Each row is a point on a tangle of strands that fork, close into loops and nearly touch. The rows are in no order.
(in the rows, 128 means zero)
Points whose rows are less than 185 apart are linked; no others are. Some points are linked to none.
Tilu: [139 153  97 114  98 139 101  97 197 147 136 159 169 152 136 154 106 116
 120 137 167 131  94 100  84 167 106 176 100  97 164 141 117 130 113 149
 116 163 177 132  99 121  97 131 116 158  93 144 120 186 183  69 140  80
 117 130 143 159 149]
ruzam: [157 121 122 147 132 131 202 174  81 134 113 100 168 121  97 141 176 121
 144 148 192 137 152 110 130 115 175 135 133  84 120 130 169 130  82  98
  64 169  87 101 127 122 133  93 149 129  63 132  98 150  70  77 121 120
 111 136 134 116 150]
dif: [145 129 115 130 145  86 107 101  84  92 159 106  70 113  94  76 116 155
 150 165  73 141 169 121 167 100 181  87 142 147  99 150 133 103 126  99
 161 148  90  78 202 120 145 118 111 103 176 115 169 113 139 168 102 164
 127 120 109  98 137]
Zopit: [124  87  95 154 112 159 144 100  42  97 158 124  91  98  75  96 142 176
 192 129 118 148 158 145 151  88 176 142 147 136  63  98 135 143 150 154
 159 170 123 119 114 197 119 120 129 106  86 130 129 106 109 126 127 139
 146 176 165 166 102]
zaz: [115 125  99 155 138 145 135  66 149 110 111 137 121 188 134  99 122 108
 161 116 155 101 142 161 139  92  86 187 134 112 109 126 107 127 135 122
 100 160 169 145 108 144 155 157  84 114 105  85  99 145 152 130 170 132
 115 138 182 136 115]
tunev: [161 107  89 174  90 137 106  89  93 186 155 108 110 109 107 126 174 175
 115 126 120 162 135 146 136 179 164 136 116 102  91 135 110 144 104 162
 138 115  95 185  48 127 136 148 122  93  99 103 179 159 104 125 148  97
  83 171  97 191 131]
nibu: [139 117 108 199 130 124 173 141  73 158  92 101 115  74  60 133 191 116
 137 112 182 144 160 107 118 151 149 100 118  64  96 122 180 163  88 142
  96 160  71 122  84 143 136 134 163 124  43  94 142 124  92  79  95 124
 160 178 145 159 143]
luf: [136 125 117 172 123 173 167 101 132 127 108 153 163 126 128 147 129 156
 138 130 174  96  97 149 140 160 149 177 163  94 117 148 114 115 116 118
 127  93 100 142  72 129 128 117 137 142  71 133 113 144 132  95 140  80
 100 125 133 199 189]
nep: [107 122  99 134  99  82  91  92 153 201 126  97 108 168 173 105 131 123
 100 104 120 126 133 153  78 159 116 146  99  96  95 107  89 158  59 157
  83 117 132 200  98 128 132 188 110 111 114  63 169 161  94 149 164 126
 109 122 130 116 119]
Vila: [117 124 172 172 157 109 105 150 151 167  45 109  85 145 103 131 144 101
 108  77 144  77 139 143 100 175 118  87 111 132 100 135 100 148  84 141
  92  71  89 160 105 102 150 159 142 139  95  59 152  84  85 152 125 146
 154 115 129 123 140]
susod: [115 125 152 168 163 134 136 134  79 121 109 127  88  88 110 129 128 153
 151 122 109 139 156  94 165  86 106 118 153 126  70 145 170 136 173 129
 148 176 111 138 112 147 158  98 167 143 112 122 102 123 148 108 112 170
 187 196 131 139 114]
gafam: [130 119 141 137 124 115 127 136 130 123  84  95 135 122 108 129 156 127
 114 138 161 133 149  92 115 128 121 119 108 106 124 139 163 161  87 131
  95 172 137 110 116  99 140 127 126 146  96 105 124 152 124 102 137 154
 144 155 119  90 109]
ziza: [129 169 181 176 176 143 121 158 145 132  45 154  88 134 116 150 128  94
 101 117 178  81 145 121 115 122  91  93 134 141 123 146 129 115 152 109
 110 117  92 117 103 126 130 107 163 158 117 107 127 105 131 104 108 145
 185 117 148 144 153]
nafus: [132 118 122  60 122 104 148 157 196 149 151 138 199 120 130 181 106  94
 101 151 141 168  96 124  72 146 133 166 109  94 197 107 153 166  87 145
 111 128 185 120 171 117  85 101 167 169 129 198  95 168 127  72 103 102
 108 116 113  75 130]
neba: [ 87 128 174  60 112  92 121 180 197 145  98  97 166 132 154 183 124  66
  55 129 111 142 119 148  59 186  75 105  98 143 120  87 170 172 114 136
 112 115 153 155 135 134  95 143 185 154 164 148 138 127 137 138 108 133
 154 129 113  79 139]
zofes: [162 175 124 149 158 143  66 113 141 107 159 150  78 103 120  65 103 146
 133 162 120 111 127 105 148 117  98  73 137 215 105 143  66  89 174 160
 205 125 170 104 105 138 139 128 111  94 171 105 172 111 150 173 121 126
 122 154 134 188 108]
Pubo: [121 119 105 117 132 146 146  98 158  64 123 129 130 175 113 100 134 113
 196 120 153 107 116 140 162  78 110 172 155 136 136 127 117 123 122 108
 116 148 180  82 171 133 142 133  77 116 120 105  84 112 135 111 156 155
 119 106 188  96  92]
mamoz: [ 95 108 112 100  82  85 124 128 117 164 146 143 149 121 192 114  99 116
  50 111  83 137 107 153  96 168 103 173 124  53 126 116 140 163 119 128
  92  75 130 234 138 126 149 117 124 119 157 134 153 125 115 194 155  91
 126 104  99 149 134]
Dubem: [121 131  95  81 122 133 105 137 185 107 166 130 143 166 117 138 114 116
 157 130 136 166 111 121 134 113 132 132 100 142 234 104 111 128 101 124
 154 130 182  63 161 125  81 163  66 120 153 154 123 113 146  88  95 149
 106  92 132  60  89]
nimiv: [ 94 123 199  92 117  91 109 189 116 143  84 124 143 116 143 167 117 117
  55 110  81 111 120 145 130 154 102  75 117 130 120 129 134 137 166 117
 132  82  97 154 141 100 135  91 167 154 194 151 129 100 116 152 136 135
 178 117  72  91 139]
nesuz: [107 110 105  96  91  98 113 111 179 176 120  98 166 143 160 137 113 102
  81 114 142 119 120 133  60 169 120 171 110  88 114 111 129 187  30 144
  79 124 138 171 114 134 100 147 131 133 102 106 143 157 121 119 148 105
 130 114 138 118 137]
vopog: [154 103 125 179 127 153 166 141  73 140 107 114 151  92  87 147 177 160
 147 132 171 136 143 126 150 154 192 122 142 100 106 142 165 139 105 124
 116 135  68 134  77 139 117 101 146 131  69 119 143 139  89 104 118 115
 125 155 125 143 155]
lat: [136 137 121 180 137  94  92  93 131 186 115 129  58 176 170  94 136 125
 131  82 122 111 150 172 120 128 108 140 110 107  77 121  75 122 115 172
  95 104 126 212 112 145 168 184 118 127 120  53 161 147 107 170 149 143
  97 140 128 163 131]
tago: [107 159 184 145 139 143  98 173 181 131  59 147 102 168 126 165 114  93
 103 102 136  90 127 159  99 138 101 113 110 176 128 143  97 119 165 113
 131 107 139 144 100 139 126 140 153 171 155 118 131  88 148 138 140 130
 168 104 151 130 147]
tar: [143 142 150 143 165 157 171 129  93  63 123 148 147  93 142 138 128 129
 187 142 123 144 128 120 173  63 154 125 170 124 116 159 153  84 179  91
 116 182  87  65 160 145 118  66 159 148 120 145  61 165 133 108 136 140
 141 137 149 116 172]
Sudeg: [136 115 149 139 147 107  86 120  97  84 129 116  72 110  84  86 133 160
 169 132 107 117 156 103 156 122 140  81 154 171  96 141 117 133 123 118
 172 142 126 103 148 127 139 118 107 105 140  82 148 104 119 142 117 189
 147 144 116 109 103]
zos: [111 115  94  41 120 125 143 155 169 153 179 139 186 147 171 169  75  96
  96 141  93 174 104 127  93 128 106 178 115  93 208  90 137 153 127 147
 129 115 180 167 158 135  83 124 127 133 156 211 117 143 143 131 100 118
 111 108 114 109 127]
lesob: [105 102 153 137 148 107 183 175  91 141  59  96 144 138 139 132 134 107
  89 112 139  71 150 151 121 138 126 101 148  79 115 123 153 149  84 104
  74  65  66 142 144 105 149 113 146 150  99 126 105  98  64 140 134 124
 138  70 109 112 141]
nud: [138 108 145 181 180 101 157 147 104 164  53 102 103 124 101 129 153 107
 118 102 160  81 168 123 130 149 122  79 133  91 109 137 158 150  83 116
  86  91  51 132 106 105 155 143 159 135  77  89 135 104  74 115 115 134
 151 113 121 139 143]
zomu: [ 83 142 172  76 131  88 110 165 157 143 111 111 110 162 186 128 128  84
 111 111  74 119 154 185 131 118 108 125 104 167 133  85 138 114 131 128
 107 120 128 153 187 151 141 183 118 126 177 107 131 101 108 193 140 158
 129  88 150  74  84]
vokeb: [125 143 144  88 112 143  82 151 160 151 154 146 143 139 142 163  98 126
 100 142 111 147 110 114 127 150 117 106 106 166 190 131 101 121 164 133
 172 121 148 112 123 105 114 135 117 140 183 174 148 114 162 118 128 124
 136 108  91 124 108]
nuzi: [123 114 132 150 150  86 116 115 117 150 108 106  58 156 139  80 134 127
 146  96 105 118 173 133 136  85  89 132 126 121  75 118 117 132 135 158
 103 149 145 179 139 140 189 163 109 120 126  64 129 121 112 162 141 186
 136 154 143 135  95]
risad: [126  95 137  95 129  85 106 125  87 118 160  53 154 114  93  89 166 148
 120 127 102 144 155 123 138 130 152  78  98 118 121 135 140 136  55 115
 126 142 100  88 159  91 139 147 108  89 131 117 158 125  94 128 159 147
 130 158  86  42 115]
zema: [133 107  92 171 127 163 146  85 100 110 132 132 113 134  96  98 147 150
 180 124 141 130 154 146 146  97 127 172 147 112  85 125 131 131 146 134
 136 171 156 141  84 166 140 140 107 112  89 106 118 145 137 119 146 137
 116 174 161 166 123]
bugil: [125 159 135 173 128 153  58 113 157 107 129 135  66 131  91  99 116 143
 119 131 131 120 117  95 106 122  77 101 130 191  94 125  81 111 174 143
 173 154 206 122  89 117 139 128 103 116 131  87 162 126 159 122 130 162
 160 161 142 163  84]
Tob: [172 151  96 166 131 164  97 101 144 124 179 145 132  72 137 113 131 189
 111 172 145 153  89  93 141 139  89  93 117 178 127 133 108 101 179 161
 176 167 150 122  60 139 132 129 125 102 125 145 155 159 193 111 134  89
 110 168 138 205  93]
rinob: [ 99 142 181  85 143 123 124 152 133 132 101 149 118 154 192 147  96 115
 105 107  80 107 152 181 150  91  98 135 119 145 141 121 130  99 182 107
 117 120 111 139 183 148 125 132 143 149 190 149  98 110 145 174 159 146
 132  88 138  93 132]
Rof: [142 131  67 121 104 164 105  93 167 173 169 145 160 163 149 131  86 134
 103 140 142 137  87 108 104 163 108 160 108 107 169 137  86 129 129 158
 135 108 158 154  59 112 126 161  94 123 111 154 150 157 169 110 141  80
 106 113 130 187 124]
Mefe: [ 80 129 124  51 122 100 119 161 211 123 145  91 157 161 165 154 147  62
 116 131 108 158 122 150 105 145 101 129  91 182 172  69 150 159  80 121
 120 127 184 116 151 156  99 196 114 109 167 124 131 104 114 135  93 155
 107 113 150  40  77]
kudon: [134 134 125 114 109 120 133 161 186 117  88 121 165 154  91 162 166  98
 124 140 197 112 106 129  81 159 131 113 128 149 177 104 126 142  77 118
 119 108 164  72 130  88 116 135 121 147 111 131 136 120 100  62 100 122
 131  74 112  76 113]
rizu: [115 116  92  84 105 127 137 123 142  89 148 101 131 141 125 110 123 119
 155 141 134 157 127  99 133  59 126 169 132 120 152 117 141 135  98 109
 100 192 187  67 182 119 139 141  94 116 120 141  85 139 139  96 140 169
 104 140 152  90  90]
Nonar: [149 125 151 138 141 158 111 134 117  94 122 142 148  96 108 145 127 168
 153 149 146 111 110 106 149 148 167  89 158 173 144 156 129 116 129 109
 164 115 110  83 113 104 111 103 126 140 129 130 147 140 126 111 126 128
 129 117  95 118 126]
Kevi: [107 133 150  76 118  81 143 167 167 139  93  84 166 123 119 154 156  67
  37 137 159 107 128 139  30 192  79  79  98 100 132  80 163 176  71 140
  98 112 111 126 139 106 113 119 179 159 121 146 136 125 103 108 113 117
 174 112 103  98 156]
zulib: [ 88 127 155  77 103 115 145 185 141 124 112 160 161 124 176 176  90 105
  79 108  77 135 116 155 117 142  94 139 144 106 152 122 143 134 180 109
 117  92 141 155 147 134 114  96 159 151 195 178 108 104 139 154 128 126
 145  91 103 109 146]
dezon: [128 125 128 206 184 123 157 146  65 142  89 161  88  52 113 137 162 135
 147 102 133 142 144 115 164 106 128 113 158 117  86 159 198 131 170 134
 137 135  57 149  83 185 145  85 203 144  89 112 123 107 131 107  93 115
 189 202 148 172 142]
neb: [144 145 165 131 126 143 114 171 141 108  87 136 144 124  92 167 148 111
 120 144 181 103 109 122 101 166 142  61 142 181 169 122 114 122 135 107
 153 101 129  72 128  84 111 106 139 156 140 135 145 116 108  86  99 145
 159  82  97  92 124]
fil: [109 131 203 149 160 113  72 171 143 147  76 140  68 166 127 122 127 108
 128  86 112  79 138 167 113 145 118  92  98 183  98 149  89 120 144 133
 120  66 124 189 139 135 152 144 142 151 146  83 142  71 103 176 145 148
 145 110 127 117 123]
rodez: [112 153 137 188 126 130  95 102 148 163 101 132  72  97 103 129 140 137
  98 103 124 140 135  71 108 137  70 124 116 101  80 141 136 153 149 157
 131 183 148 163  78 119 137 126 145 143  94  80 138 141 173  93 108 151
 178 199 135 169 130]
Kasas: [137 139 125 154 111 152 155 123  90  83 181 151 166  63 116 152 144 191
 171 155 148 187  84  85 147 111 150 126 127 145 129 123 158  93 187 136
 139 216 134  92 110 161 124  70 149 141 112 162 101 172 165  85 127  97
 119 192 142 158 127]
lobak: [ 91 106 114 107 100 146 131 167 158 121 144 142 166 172 128 147  93 102
 139  92 105 130  95 162  93 167 124 144 130 134 183 101  99 143 116 110
 144  61 181 161 118 134 120 165 106 125 170 139 141  54 114 175 103 112
 122  64 109 105 114]
nifo: [ 87 114 138  91 119 109 202 196 108 116  83 117 182 117 166 145 131  94
  92 123 101 101 136 174 110 124 120 133 162  88 143  98 153 149  97  88
  66  78 101 125 182 113 129  95 151 150 125 160  85 105  68 152 129 122
 131  51 109  82 136]
rorig: [122 114  97 224 145 152 157 109  90 125  94 155  92  61  67 139 165 148
 159 106 169 130 134 121 118 122 133 112 153 108  83 115 164 151 133 161
 138 155 101 124  63 180 132 120 184 145  39 105 135 101 128  88  81 122
 179 184 163 186 137]
Komo: [100 110 140  80 129  73 101 132 154 118 123  60 152 139 125 103 177 108
 101 122 111 124 145 139 108 147 116  93  93 147 140 107 136 163  46 135
 101 124 142 108 144 110 145 161  96 109 130  89 145 115  81 140 156 156
 136 138 116  42  79]
Ginip: [143 130 159 118 134 128 111 120 108 156 132 150 114 126 178 128 111 161
  93 132  95 114 127 131 168 125 121 129 138 137 123 163 124 109 174 119
 143 105  87 170 112 118 153 109 128 129 160 145 134 140 139 146 155 112
 128 136  96 165 137]
Govo: [160 155 118 148 142  99  99 116 102 127 159 132  53  86 117  63 126 159
 149 144  95 120 158 118 166 100 135  87 149 166  70 133  92 102 162 157
 203 144 135 122 131 135 160 122 110 104 163  93 172 122 128 182 109 163
 129 174 100 180 120]
doku: [159 139 115 120 118 160 153 121  96 109 209 134 173  83 135 148 116 175
 167 162 119 191  97  85 170 102 191 135 127 129 158 145 150  74 163 104
 128 177  94  78 149 139  97  89 132 111 128 175 104 165 152 102 133  99
  96 150 124 142 152]
Tuv: [109 137 101  42 118  84 129 125 126 167 182  93 142 111 158 124  98 102
  65 154  68 165 136 125 129  87 152 123  84 102 193  83 139 124  95 145
 144 117 115 112 203 104  98 165 107 102 191 188 157 136 133 165 106 133
 119 108  95  57 137]
koz: [125 146 127 100 128  91 106 126 142 139 155 122  91 174 170  95 114  99
 137  90 100 103 136 174 136 108 144 126 115 165 152  91  86  85 127 155
 151  73 146 152 199 140 136 194  92 117 184 106 158  90 116 210 126 138
 105  54 156  96  98]
Zabir: [152 140 104 122 162 156 111  89 126  85 188 155 120 126 114  91  84 154
 174 173 110 133 124 116 165 106 155 101 142 176 164 158 104  91 142 111
 183 114 111  54 152 133 106 134  89  99 163 149 145 120 169 148 119 122
 104  95 130 144 130]
Vekom: [157 124  84 125 110 109 118  93 120 167 161 110 112 151 150  91 128 129
 129 118 119 126 151 132 139  96 147 146 131 118 147 118  95 104 101 161
 136 118 157 146 115 111 140 184  80  95 150 105 177 157 116 168 152 128
  88 112 126 124 101]
zer: [135 124 135 150 117 173 152 150 128  93 107 191 174 116 140 129  93 131
 114 134 132 105  73 147 117 167 135 133 174 116 169 163 106 130 170  94
 138  43 128 125 101 119 146  84 139 153 153 160 114  86 120 142 124  83
 139  84  94 186 155]
nepe: [130 145 164 132 139 131 150 135 112 140 100 140 136 115 161 158 132 149
 104 124 141 129 135 113 162 114 121 161 136 102 123 177 165 112 170 121
 107 134  80 158 108 128 127  78 151 152 123 152  97 172 157 102 147 118
 143 152 134 159 168]
kat: [148 108 126 137 108 155 167 135  35 110 153  97 133  99 100 120 154 147
 177 126 105 172 169 123 162  97 193 146 138 109  86 125 166 131 140 104
 104 200  90 101 149 159 117  98 133 110 100 128 105 112 103 131 128 146
 135 182 146 115 125]
Firi: [141 114 158 177 167 171 130  98 106 121  90 164 107 145 129 119 132 153
 154 119 143  70 136 165 152 154 133 147 158 135  95 164 117 126 132 124
 137  65  91 159  93 142 137 126 141 145  99 107 114 117 116 151 139 107
 102 127 127 168 157]
fose: [138 154  80 100 136 138 126 106 152 114 181 134 122 160 126 103  74 121
 146 148 113 156 128 119 150  82 148 125 109 139 225 127  95  93 139 133
 173 136 147  61 166 118 102 160  69 115 169 165 140 129 174 137 103 140
 110  89 136 108 115]
Dufe: [125 151  97  51 117 103 131 134 157 179 176 127 150 142 194 142  77  88
  76 140  89 151 125 121 120 107 117 138 104 119 192  82 119 121 143 183
 152 111 155 157 143 123 103 173 114 124 199 187 162 151 150 186 108 124
 127 105 125 111 114]
dez: [151 117  75 146 141 176 126  84 134  72 183 160 150 128  86  96 122 157
 208 152 149 126 101 120 159 109 152 135 145 154 159 127 111  97 128 122
 165 131 165  72 101 142 103 131  80  82 108 133 132 146 162 111 135 115
  85 125 143 152 103]
tasug: [128 166 136 191 155 147 158 116 152 112  71 162 106 116 103 137 137 104
 139 126 203  99 130 102 110 109  83 127 139  94 115 126 144 120 142 123
 107 174 118 106  96 135 134 118 150 150  72  98  98 142 159  67 105 135
 176 147 161 178 164]
fefil: [115 119 152 138 174 120 136 111  85 130 122 123  51 131 125  93 104 141
 170 115  94 113 179 122 167  54  85 138 156 144  52 125 129 125 177 137
 158 160 123 143 150 152 174 130 136 129 133 113  91 110 138 150 124 189
 162 169 147 147 112]
tiva: [143 124 154 109 142  98  81 119 113 134 150 141  77 146 136  92 111 140
 140 121  94  91 149 151 152 138 156  95 128 174 122 139  83  99 130 131
 164  76 109 136 182 116 142 146 104 116 178 104 162  89 113 190 133 138
 106  87 103 117 119]
sirep: [144 114  81 131  82 140 115  96 120 188 161 118 138 130 153 131 118 163
  87 130 126 144 108 113 126 168 137 171 129  85 118 149 110 141 114 146
 126 104 117 195  67 100 143 145 109 113 118 138 161 160 131 130 157  87
  90 129 105 194 136]
zot: [111 106 184  90 145  87 113 145  81 134 112  98 133 108 146 132 123 138
  98 119  55 114 144 135 170 120 142  69 119 121 115 149 140 123 126 100
 130 111  45 118 196  92 132  95 146 128 171 145 125 116 104 161 147 145
 153 115  75  64 144]
mulas: [129 115 139 102 131  80 116 117  82 115 150  74 115 109 126 112 122 137
 110 146  66 156 159 118 168  93 166  90 107 114 127 136 148 119 109  94
 123 174  75  81 212 102 141 123 121  97 165 135 140 129 128 153 137 159
 131 143  93  55 144]
gemep: [125 150 149 114 119 143 159 162 154 115  91 172 170 140 140 173 108 112
 103 145 164 112  97 133 105 143 123 137 166 107 163 139 113 109 173 110
 126  97 127 107 118 110 129  81 161 178 132 180 102 134 127  74 120 108
 148  75 108 156 171]
Nibe: [ 87 139 119  67 122  79 127 148 207  95  99  79 149 143 136 141 168  62
  96 141 142 135 128 132  84 141  99 122  82 147 156  91 168 188  59 140
  79 158 177  86 138 132 134 139 131 143 125 106 112 124 102 124 126 157
 132 143 146  65  59]
Livur: [127 147 109  79 130 120 145 158 220 102 112 145 187 170 121 163 149  90
 162 137 166 138 102 134 116 107 122 158 123 139 199 110 122 135 102 119
 113 143 193  65 155 131 105 138 125 155 121 157  96 126 113  64 101 129
 108  88 154  65 103]
bomo: [133 134 116 170 147 144  96  63 136  95 126 149  58 184 105  69 132 109
 176 110 159  91 131 158 139 118  87 142 140 162  76 128  72 121 151 149
 149 109 190 154 105 153 155 159  84  98 129  62 129 117 129 154 152 143
 103 137 194 152 111]
Zubi: [138 172 141 148 115 136 128 121 173 117  96 164 135 111 117 152 137 125
 115 146 185 131 109  86  98 141  95 139 111 102 142 147 149 125 142 140
 109 189 158 114 113 114 117  99 141 178  96 138 107 190 177  62 121 116
 145 159 144 149 157]
fivub: [132 134  96 187 148 178 115  75 146  68 141 168 145 102  96 120 123 167
 166 163 160 114  83 116 132 134  93 111 135 177 123 123  98 102 171 140
 168 160 188  93  62 149 115 108 119 112  95 121 121 147 189 101 134 100
 114 161 149 185 104]
guget: [105 114  74  99  97 138 101 137 173 156 168 123 156 190 140 140 101 106
 123 112 128 147 104 125  81 157 124 146 102 140 197  93  83 156  95 148
 152  74 191 149  91 124  89 182  75 112 148 143 170 109 122 128 104 115
 113  77 116  98  87]
dafut: [172 128 107  93  93 127 147 122  75 165 229 105 158  88 139 134 120 172
 110 159 113 197 103  70 169 122 192 129 107 122 152 138 151  98 142 132
 145 143  68 118 146  98 114 116 117  78 155 188 139 155 150 140 120  91
  92 148 100 157 133]
meseb: [162  92 112 171 129 132 104 100  84 149 148 118  84 126 103  90 167 168
 169 111 118 123 165 164 152 148 167 124 139 123  89 138 117 142 103 140
 142 108 102 167  93 133 137 153 107 101 100  86 168 135  81 154 147 132
  86 148 108 144 115]
fem: [152 101 126 135 139 180 140 113  99 120 160 173 151 116 173 102  89 166
 124 148 104 115  84 138 152 144 131 145 169 135 135 163 103 123 174 110
 154  57  99 140 116 119 154 110 124 114 147 169  98 102 143 163 149  77
 104 103 105 195 138]
lif: [143 147 125 135 100  92  73  84 157 178 136 116  86 112 129 131 149 130
  67 123 136 164 127  65  84 161  84 124  79  95 103 145 137 158 128 177
 120 195 145 186  95 107 121 119 138 124 117  91 166 191 179 111 132 125
 157 197 124 159 130]
kego: [ 76  99 145 102 105 125 162 186 128 104 109 130 181 127 134 137 128  94
 120  98  90 116 114 186 105 161 122 120 147 120 163  95 138 149 100  87
 117  60 150 145 167 122 128 139 133 132 172 131 121  54  87 182 110 130
 136  46  99  68 119]
somod: [ 83 129 148  59 114 113 163 200 209 113 105 106 180 146 146 196 128  59
 122 123 120 146 103 150  87 160  89 125 115 166 154  83 153 147 106 103
 119 112 184 124 144 145  97 166 166 144 164 150 114  99 120 123  69 143
 107  87 130  65 128]
veb: [141 137 152 177 170 162  77  78 122 114 122 176  75 170 128  85 133 134
 161 130 144  75 134 165 136 158 108 129 132 190  81 164  67 118 142 148
 156  66 134 163  95 154 141 149 121 113 121  87 134 103 121 179 148 105
  77 132 144 176 136]
pegam: [180 100 118 139 128 123 132 102  50 152 181 126  91 117 144  86 152 173
 153 122  81 109 169 162 172 127 203 133 140 119  82 133 121 109 121 130
 158  92  59 170 164 119 139 135 134  97 129 128 154 114  87 199 139 110
  73 124  91 159 138]
dozo: [140 138 132 133 179 162 151  92 111  61 130 152 133 127 132 114 122 130
 209 145 115 102 136 144 171  91 168 136 173 148 131 168 129  92 143  75
 125 128  83  61 194 137 106  98 127 131 129 137  75 125 133 141 144 129
 112  85 153  95 172]
Gapif: [135 118 140  77 106 110 145 147 133 147 138 123 183 114 142 172 118 129
  95 149 148 161 103  95 111 139 147 168 118  92 162 156 167 138 111 135
  97 133 140 142 156 100 104  75 151 156 117 186 104 187 131  79 145 103
 114 132 112 107 156]
sunag: [143 123 148 116 116 117 192 164  81 147 113 110 171 107 143 169 147 143
 103 129 160 147 124  97 144 117 166 158 142  81 118 167 176 116 134 107
  80 128  73 140 136 109 116  61 164 139  97 167  86 173  95  86 130 103
 120 128 126 136 186]
Putid: [122 122 127 148  88 152 186 138  69 107 144 123 143  85  85 159 144 167
 173 136 164 179 118  85 125 104 150 144 125 110  78  99 178 126 165 151
 114 210 153 102 119 163 127  89 156 155  82 156  80 160 141  61 101 130
 142 202 159 146 126]
tosi: [141 108  90 120  99 143 157 111  80  86 169  86 114 128  95 105 124 148
 179 136 105 154 153 115 155  67 173 162 151 118 106 114 144 115 117  94
 121 200 138  68 187 139 134 138 106  94 119 137  98 122 135 122 134 163
 109 142 156 108 122]
rofuf: [167 107 128 118 104 131 151 120  43 159 182 108 130  93 142 133 155 176
 125 126  92 163 146 123 190 126 201 140 128 118  99 143 157 106 157 111
 137 134  41 167 140 125 124  99 141  87 135 153 134 134 110 162 143  95
 110 164 106 150 142]
nugim: [143 118 120 126 152 181 165  98  84  95 164 164 148 128 166 113  85 151
 169 141  81  99 113 145 156 114 170 158 167 133 136 166 117  97 161  81
 141  74  76 111 181 119 112  99 134 116 140 179  69 111 137 160 153  87
 103  78 111 145 165]
bife: [ 99 168 151 159 125 132  82 116 186 141  80 143  85 157 133 122 112  97
  97 103 139 125 135  99  89 121  48 142  99 129 104 126 104 144 160 144
 107 186 173 151  95 137 139 146 132 154 126  88 129 130 183 115 137 153
 184 165 169 153 133]
revu: [105 157 141 168 123 157  95 113 188  86  83 138  91 168  83 124 130 101
 136 111 168 106 101 110  94 115  69 127 122 174 106 124  94 132 162 130
 140 158 206 108  97 124 135 134 100 141 118  90 118 107 168  89 130 156
 173 144 186 137  99]
guri: [156 135  98 145  93 152 160 127 137 149 133 140 184 115  88 156 150 148
 138 140 199 125 106 108 111 155 173 177 132  77 132 139 138 122  70 123
  96 146 137 125  91 122 105 118 131 137  54 133 124 183 124  60 130  81
  88 132 135 159 170]

A tip is a point with one link. Name the tips that can be reached along the links from each point below, in the order of the rows.
tosi | guri
nimiv | Kevi, tiva, lif
dozo | nesuz, tar, Tuv, gemep
tago | guget, Putid
neb | Tob, Nonar

A fork is a point with three links, a tip a point with one. Leave the first point through the second and follow the links. Name the first fork or tip that comes.
Nonar, neb | Tob
Rof, Tilu | guget
lif, rodez | mulas
nesuz, nep | sunag
guget, lobak | Putid
Tob, fivub | Nonar
